A landscape with many peaks, sampled at points; each row gives a point and its height.
A climber steps from a point to whichever of its 6 nearest points has the largest rise for the distance, and stops where none of them is higher. Distance is the straight distance between rows; heights are no part of it.
zeva: [ 23 -12  23  -2  15 -23   3  -3]  (h 553)
zisu: [ 12   9  10   5   8 -17  -2  -1]  (h 769)
vurib: [ -3  23 -27   0 -23   1  -3  -2]  (h 707)
Gebak: [-11  -4  12   5  25  15  -2   8]  (h 386)
duf: [-23  30 -25  -2 -34   8  -3   4]  (h 710)
fumu: [ 14  -6  13   5  15 -12   3  -2]  (h 737)
Kider: [-32  32   5   7 -12  10  -5  11]  (h 723)
dezu: [-23  18 -15   7 -15  17  -4   1]  (h 616)
Dibo: [ 11 -12  18   2  21  -5   2   2]  (h 700)
rogib: [ -1   8 -37  -3 -25  10  -4  -1]  (h 705)
Mos: [-18   0 -36   3 -23  26  -2   1]  (h 751)
vuzas: [-36  11 -17   6 -22  29  -5   6]  (h 366)
paran: [ 12 -27  28  -9  20 -12   6  -3]  (h 647)
zalak: [ 13  12 -20   0 -13  -9  -1  -2]  (h 614)
tuvi: [-29  38 -12   4 -30   7  -5   4]  (h 711)
fole: [  7 -28  40 -18  35  -7  -3   6]  (h 612)
kezel: [-13  10   4   9  13   8  -1   6]  (h 642)
kila: [ 17  -1  -3   4   5 -11   4  -5]  (h 727)
doga: [ 23   4 -30  -9 -20  -8   0  -2]  (h 530)
tuz: [-20  25  -6  11  -8  12  -1   6]  (h 695)
ris: [ 4 -3 -9  7  2  3  1 -2]  (h 567)
bez: [-15  16 -32   1 -26  18  -4   1]  (h 660)
vuduf: [-27   9  -3  10   5  22  -4  10]  (h 418)
komo: [ 18 -28  -5  -1   0  -4   6 -11]  (h 541)
Nus: [ 12 -33  22  -4  21  -3   4  -3]  (h 623)
fef: [-43  28   0   8 -17  20  -6  12]  (h 486)
kurev: [ 0  5 12  7 18  3 -4  4]  (h 734)
poni: [ 10 -26   3   1   9   4   2  -3]  (h 352)
seves: [-19  23   8   6   6  11  -7   8]  (h 689)
deba: [ 30 -12   6  -4  -2 -27   5 -12]  (h 558)
kuvid: [ -1 -15  -2   6  12  12   1   1]  (h 28)
Nif: [ 18  -6  30  -6  24 -23   2   1]  (h 760)
gal: [-14  35 -11   4 -19   0  -4   2]  (h 718)
varog: [  6 -23  27  -7  31  -2   2   1]  (h 682)
nozom: [-4 29 -7  6 -5 -3 -2  2]  (h 729)
Niz: [ 2 13 19  4 22 -7 -5  7]  (h 750)
puro: [-16  37   5   9  -4  -3  -2  11]  (h 704)
pinel: [ 22 -50  11 -11   3  -4   8 -13]  (h 583)
guzoz: [ 18 -24  36 -13  23 -25   5  -2]  (h 552)
vipo: [-5 23  5  7  9 -2  0  5]  (h 740)
surar: [ 23 -49  12 -16  -1 -15  11 -20]  (h 605)
tibi: [ -2  10 -22   5 -13  11  -1  -3]  (h 681)
Rolo: [ -4  -1 -34   3 -13  17  -1  -3]  (h 648)
Zivu: [ 36 -12 -18  -9 -14 -22   7  -9]  (h 460)
ritir: [ -1  25 -46 -12 -35   2  -5   5]  (h 728)
rif: [ 22 -14 -14  -1 -10  -7   2 -11]  (h 624)
mezu: [  4 -10 -26   4  -9  12   2  -6]  (h 726)
muv: [ 25 -27  19 -12   5 -27   9 -13]  (h 555)
muza: [-34  17  10   5  12  22  -8  15]  (h 516)
zup: [  9 -12  31  -5  28 -10   0   2]  (h 667)
mez: [ 21 -32  27 -10  11 -18   6  -9]  (h 629)
Kuzi: [-41  25 -15   8 -29  20  -7   6]  (h 518)
nupev: [ 27 -36   9 -18  -7 -23  12 -21]  (h 580)
fir: [  0 -13  23   0  31   9  -2  10]  (h 758)

For each start below, name the point where the climber stops.
Kuzi => Kider
kezel => zisu
deba => zisu
kurev => zisu
zalak => zisu

Call two points neighbours if one is among the 6 nearest of the other. Go from one point of each pair to the other, from neighbour to neighbour, staying as high as possible. Name the lowest point that can't be avoided.
mezu / fir => rogib
ritir / zisu => duf
Nif / zisu => fumu
